Points on a hilly landscape, in no order, each with its height.
A climber steps from a point to whichever of its 2 nearest points has the largest rise for the distance, and stops where none of them is higher. Distance is the straight distance between rows; heights are no part of it.
sagom: [112 162 118  93 156 142 176 118 126 202 159 148 157 109  71 128 139 106
  74  85]  (h 4.55)
femom: [136 141 144 121  97  95 133 157 111 131 120 118  82 127 169 186 150 189
 144 132]  (h 1.32)
vipun: [ 66 170 137 100  95 148 119 102  96 139 115 129  96 150 163 167 147 175
  90 169]  (h 6.34)
Lebop: [ 99 118 146  81 113 176  70  88 123 117 122 127 113 157  91 122 104 154
 138 153]  (h 2.40)
vofa: [199 118 118 133 133  85 143 167  89  97 155 128 135  92 143  93 105 107
 142 101]  (h 2.59)
lemu: [105  74 137 153 117  88 127 109 161 141 121 141 122 109 164  77 148 122
 116 138]  (h 2.19)
voba: [183 112 125 155  84 137 137 157 154 123 100 130  95 176 147 205  96  94
 192 125]  (h 0.62)
Talu: [103 147 102  59 174 123 173 124 109 191 142  77 128  95 131 110 123 104
  66  61]  (h 5.20)
patok: [129 135  96 114 133  76 175 177 133  83 116 106 149 104 171 101 135 102
  96  97]  (h 3.73)
lar: [128 143  79 147  95 113 130 142  96  95 114 128 176 125 104 105 126 109
 170 154]  (h 3.80)
binu: [104 158 149 126 207 151 120  91 124  81 110 167 176 108 143  90 127 122
  89 176]  (h 0.99)
von: [113 152 108  54 115 129 160 130  88 198 170 116 112 125 102 166 124 155
  68  94]  (h 0.81)
vuga: [102 116 127  87 103 150 147 114 117 156 139 160  90 162  85 123 104 137
  55 118]  (h 5.25)
Kidi: [141 141  82 117  84 106 125 137  76  99 122 107 139  97 120  89 112 121
 168 135]  (h 4.33)
rutik: [ 96  94 167 163 115 153  97 125 156 142 117 105  85 191 138 157 126 171
 140 137]  (h 4.78)
dus: [150 131 136 106 124 118 117 132 122 112 161 107 103 106 100 111 153 150
 159  97]  (h 5.56)
fisek: [172 144 154 134 140 123 132 155 177 104 134 147 108 136 118 163 150 127
 166 100]  (h 1.70)
Lev: [119 116 140 154 141 136  80 123 176 183 122 137 147 158 172 172 158 159
 185 166]  (h 1.94)
fidut: [142 120 123 166 103 125 101 122 138 149 129 114 147 128 100 115 150 128
 212 148]  (h 2.60)
givi: [111 114 117 162 110 112 121 156 159 135 106 139 167 181 145 154 156 143
 134 168]  (h 3.41)
patog: [194 152 129 142 128 131 136 153 172 100 116 153 128 140 145 142 119  87
 176 116]  (h 1.90)
pato: [144 156  98  86  89 108 112 140  96 109 137 102 123  99 112 132 130 147
 183 135]  (h 4.88)
gosu: [117 126 175 153 201 139 104  90 112  93 137 147 146  98 150  66 116 127
 102 170]  (h 0.88)
zanoz: [ 64 129 109  97 111 166  90  84 119 147 113 143 135 164  92 133 117 156
 116 166]  (h 2.17)
resa: [113 143 152 117 209 138 166 113  99 117 140 100 134  73 138  90 108  95
  35  83]  (h 5.89)
serog: [171 111 114 118 111  70 149 150 154 136 140 165 120 118 172 148 157 125
 156 117]  (h 1.33)
nered: [140  71 138 174 100  85 126 154 171 114 112 130 119 152 155  94 129 118
 137 131]  (h 1.91)
Vabe: [122 145 146 115 181 109 163 122 144 114 145  89 129  69 141  88 153  97
  75  73]  (h 6.49)
Fedup: [ 60 149  99 100 120 127 168 101 121 165 114 133 136 115 123 134 151 150
  66 136]  (h 1.69)
Sor: [119 126 129 100 163 158 139 112  95 113 165 159 142 120  72 100 101 119
  60 107]  (h 3.95)
sepep: [ 97 109 116 166 127  88 136 125 158 117  93 133 175  99 162  79 152 104
 122 162]  (h 2.50)
Rebi: [149  96 124 139  77 137  92 155 138 160 113 126 136 175 145 204  97 148
 206 171]  (h 2.22)
tadur: [123 127 134 142 152 149  63 112 134  92 111 127 153 160 138  84  83 126
 153 157]  (h 3.42)
Nagel: [105 112 140 104 132 108 154 102 142 137 136 134  86 105 160  90 119 109
  56  89]  (h 1.72)
Mozib: [ 84 148 155 104 101 163 107 123 111 118 112 100  97 174 131 177 144 185
 119 164]  (h 5.47)
zovi: [ 80 144 100 142 113 100 182 162 116 122 116  60 138 135 115 134 172 156
 108  91]  (h 4.38)
lali: [143 101 161 119 173 140  85  92 187 150 160 171 108 123 143 107 131 125
 145 121]  (h 0.65)
suvo: [165 144 102 102 129 105  95 136 112  89 134 174 166 126 163  94 110 110
 143 165]  (h 0.23)
Gep: [120 155 128  60 109 133 141 128  98 156 160 133 106 137 101 168 153 174
  95 119]  (h 0.94)
tima: [101 113 159 155 121 157 124 121 156 167 135 130  95 166 119 150 148 161
 107 133]  (h 5.26)
kodoz: [112 131 157 129 181 181 137  92 110 108 132 155 123 125  68  81  85 105
  53 118]  (h 3.71)
Gemo: [150 145 113 128 132  90 158 138 125 146 140  90 111  74 130 125 168 149
 173  88]  (h 5.34)
mobor: [132 122 145 111 134 125 108 101 157 156 134 152  63 120 170 162 146 164
 180 131]  (h 1.44)
zami: [184 172  94 141 108 106 124 121  74 107 128 119 138  71 154 102 106  85
 181 149]  (h 3.70)
laz: [132 118 131 134 133 147  76 107 170 108 102 121 125 170 174 107  95 130
 157 152]  (h 3.78)
pafak: [ 87 134 149 106 143 131 155  82 144 177 124 129  99  67 144  77 123  99
  58 116]  (h 1.59)
lur: [183 155 146 122 135 165  85 139 132  77 122 127 173 163  88 134  97  96
 183 153]  (h 2.88)
faro: [ 75  99 101 137 163 127 158 116 101 128 126  96 154  80  87  78 110 111
  72  98]  (h 0.54)
getez: [115 114 144 162 132 149  88 117 167 164 125 111 155 161 107 145 150 152
 189 151]  (h 2.28)
folif: [ 62 131  77  91 135 109 181 106 125 144 102 129 143  92 140 137 136 112
  39 107]  (h 1.50)
Meror: [115 124 148 131 128 134  95 103 169 192 137 145 101 147 191 169 165 170
 165 150]  (h 1.65)
sofe: [146  73 135 170 114  80 130 155 175 157 133 158 118 141 168 144 158 151
 145 132]  (h 1.61)
Pap: [168 165 155 126 125 135 124 157 164 127 127 151 118 161 153 201 166 150
 172 145]  (h 1.47)
poki: [160  97 162 151 111 146 116 142 146 128 119 127  98 157 113 190 119 167
 215 113]  (h 0.30)
fepo: [112 130 118 163 119 113 119 131 178 117  95 138 173 149 154 122 153 110
 154 162]  (h 2.90)
nesu: [ 91 119 128 120  97 109 174 142  91 179 143 108  95 126 157 157 153 162
  56 112]  (h 1.09)
fuval: [103  86 103  98 125  93 173 132 118 203 149 123 124 107 129 114 129 126
  43  76]  (h 1.11)
romo: [150 149 124 153 142 158  62 108 111  97  99 114 155 135 163  90  65  97
 185 185]  (h 3.06)
Numak: [189 145 124 154 110 193 100 106 126 121 110 112 113 152 149 185  70  49
 200 129]  (h 2.80)
zunel: [ 92 122  94  71 124 119 144 130  79 127 143  84 124 125  77 114 119 158
 101  86]  (h 4.37)
baz: [ 87 137 110 140 114 104 149 147 145 133 117 144 186 139 123 154 193 159
 108 149]  (h 4.19)
fumo: [108 131 177 145 116 152 175 125 135 205 135 137  62 128 113 153 114 140
  62 106]  (h 6.19)
pur: [134  99 164 153 184 129 130 123  99 100 154 139 140 106 128  65 118 132
  72 140]  (h 0.76)
libuf: [137 136 157  97 120 175  68 125 132  85 124 123 132 171  79 136 103 145
 165 147]  (h 2.61)
nabaf: [140 113 157 136  87 141  71 168 107 146 107 126 134 173 158 225 126 184
 185 163]  (h 1.83)
tufan: [130 155 139 106 166 150 169 112 145 161 168 118 129 102  79 126 164 114
  79  69]  (h 4.83)
vol: [183 190 120 137 129 138 118 120  96  94 119 116 144 106 122 106 116  86
 192 164]  (h 3.60)
vili: [134 186 144  82 126 150 108 113 164 121 128 147 123 152 132 178 160 155
 163 160]  (h 1.25)
ver: [ 93  91 117 127  89 132 148 130  94 191 160 117 118 123  78 124 142 170
 102 123]  (h 0.05)
lenek: [103 142 117  86 197 136 175 116  94 159 137  96 132  87 124  92  98  90
  38  65]  (h 5.53)
kifud: [168 140 122 154 106 177  84 128 171 117  99 103 149 183 152 160  70  71
 188 146]  (h 2.49)
Zug: [161  94 137 137 134 132  92 158 145  82 136 156 161 182  89 108 107 121
 131 133]  (h 1.48)
geba: [129 173 139  59 122 138 124 119 132 134 154 146 114 128 123 170 162 166
 141 129]  (h 1.10)
tivu: [161 161 124 145  97 113 137 122 149 143 102 135  96 116 178 184 141 118
 222 151]  (h 0.97)
liva: [ 79 134  89  85 165 100 160 122 114  95 108 131 167  88 163 115 134 108
  50 110]  (h 1.31)
Vog: [ 95 136 106 109 160 149 171 109 122 161 137 164 156 109  55 122 102 105
  41  97]  (h 4.26)
Vosi: [118 119 141 109 117 132 158 130 131 167 158 124  76 136  81 126  99 129
  63  87]  (h 5.68)
Viv: [ 93 119  85 135 145 117 154 145 102  84 118 115 171 105  86  95 135 132
  99 108]  (h 0.43)
gozal: [162 140 161 194 149 135 120 142 127  73 118 103 128 115 106  85 119 107
 162 125]  (h 4.36)
vamag: [ 98 103 138 125 121 153  65 115 163 143 106 109  95 180 167 138  94 164
 140 152]  (h 4.27)
zef: [203 121 118 194 113 165 117 114 120 129 125 130 128 138 140 151  99  25
 184 127]  (h 3.09)
toroz: [169 103 135 167 162  84 151 175 120  96 156 129 166  89 143  87 130  97
 119 104]  (h 2.94)
nitob: [131 108 155 152  88 121 102 155  91 150 127 139  94 146 161 195 144 196
 162 140]  (h 1.53)
vodo: [101 117 128 114 121 107 130 107 147 127 129 147 119 126 140  97 136 134
 103 129]  (h 1.95)
Neda: [142 118 166 119 154 147 133  95 184 161 163 168  90 126 109 114 138 110
  92 106]  (h 0.55)
Tus: [ 95  84 130 164 190 125 151 132  77  84 137 118 158  79 110  72  95 123
  61 126]  (h 0.64)
Levak: [181 131 134 142 119 134  99 119 124 127 133 135 126 101  96 129 131 122
 235 135]  (h 2.89)
kezu: [113 131 139 134 158  94 156 119 147 144 147  93 116  66 140 101 175 130
 121  82]  (h 5.90)
zefim: [200 117 127 200  91 141 147 130 111 106 120 118 102 124 130 151 107  57
 194 113]  (h 3.35)
kopel: [137 117 116 135 167  76 163 161 103  78 129 117 183  85 157  88 115 102
  78 119]  (h 3.31)
Vonol: [ 95 146  90 121 112  94 169 168 110 122 119 100 168 128 114 151 178 153
 121 131]  (h 4.89)
fosa: [ 60 146  91  99 128 150 136  84 113 147 105 164 139 133  88 140 134 130
  72 162]  (h 1.89)
menem: [186 148 128 166 123 143 105 133 198 115 104 136 140 160 175 148 121  81
 177 141]  (h 2.14)
biso: [175 137 116 170  82 137 141 138 146 155  91 128 105 158 188 210 125  90
 212 149]  (h 0.79)
Zade: [102  92 125 140  82 118 129 155 101 126 142 111 120 151  92 145 147 177
 123 134]  (h 0.17)
nogu: [185 167 146 191 147 142 116 137 115  84 120 115 144 120 132 103 108  75
 171 157]  (h 4.01)
Lop: [ 84 157 137 100  98 146 136 118 109  88 117  81  81 146 106 132 132 167
 106 124]  (h 4.80)
bimom: [ 80 124  80 130 145 128 108 114 120  77 104 158 178 142  97 102 136 131
 105 146]  (h 0.27)
Boz: [ 57  98 115 166 115 123 152 136 141 161 109 146 160 153 113 159 168 153
  64 156]  (h 3.53)
Rap: [149 123 133 108 178 116 114 134  75  90 170 140 157  97 113  74 103 141
 121 127]  (h 0.60)
razi: [105 132 127 117  96  95 148 133 112 165 143 124  84 112 179 150 160 182
 111 124]  (h 1.12)
seva: [148  82 128 107  80 108 118 166 112 126 144 131 112 155 100 158 143 162
 155 128]  (h 0.31)
zal: [171 100 128 142  77 117 134 178 123 115 124 120  99 158 112 164 116 142
 183 117]  (h 0.45)
Meli: [ 96 133 107 100 181 115 133 107 121  87 129 172 177  87 144  93 127 107
  66 138]  (h 1.14)
Movu: [ 86 152 125 112 118 150 165  82 131 193 102 142 102  92 113  90  88  98
  74 128]  (h 1.46)
nusur: [133 114 166 139 190 138  93  91 169 126 142 165 132 118 159  78 139 110
 106 141]  (h 0.75)
Rut: [114 124 150 172 150 136 135 128 152  77 122 111 135 141  97  91 143 118
 116 122]  (h 4.79)
poduk: [126 124  89 102 147 128  94 109 106  83 126 176 198 130 115  98 128 123
 134 168]  (h 0.11)
goni: [166 140 132 156  93 103 164 165 133 137 107 121  83 111 173 188 150 150
 191 119]  (h 1.13)
mifal: [200 159 150 130 130 181  79 119 126 121 120 130 139 128  95 150 116  85
 227 145]  (h 3.16)
Velip: [140 141 111 156 116  97 152 165 130  64 102  99 131 119 143  96 117  94
 122 113]  (h 4.20)
Tiv: [ 67 147 115  89 121 160 140 109  96 105 128  96 107 136  61 119 125 156
  87 112]  (h 4.41)
puv: [116 144 148 146 164 141 150 123 157 118 154 118 142 123  78 100 166 123
 102  88]  (h 5.19)
fipet: [169 103 117  98 133 110  83 119  98 100 158 158 128 111 147  79 100 136
 133 143]  (h 0.42)
rav: [164 131 109 189  90 109 153 160 122  96  94  97 112 132 127 121 116  85
 166 130]  (h 3.72)
nop: [146 155 108 140 109 167  75 115 135 125  96  99 163 159 145 132  82  93
 202 174]  (h 2.66)
zib: [ 84 105 108 114 111  99 195 144 100 201 135 110 135 113 145 152 131 141
  29  97]  (h 1.26)
Zivav: [109 132  91  73 148 104 149 131  99 155 146  75 115 108 124 112 147 142
 108  73]  (h 4.77)
tuved: [103 129 191 171 127 154 156 123 132 182 136 116  76 139 118 165 155 155
  78 123]  (h 5.76)
mitez: [175  91 140 100 126 120  76 129 121  99 146 163  99 122 134 106  88 134
 167 120]  (h 0.28)
neso: [158 102 112 156  93 117 104 170 157 140 116 146 157 193 152 168 115 129
 164 159]  (h 2.76)
Dud: [206 120 152  94 129 127  85 124 122  88 141 160  81 108 134 136  90 124
 207 105]  (h 0.18)
buz: [128 102 126 108 126 114 111 131 145 119 151 162 151 144 104 106 143 131
 110 125]  (h 1.73)

Where does a climber stop that starts at each point below?
pafak => givi
romo => fumo
geba => Velip
kifud => Velip
zunel => Vabe
sofe => givi
voba => givi
faro => mifal
Rap => mifal
buz => givi
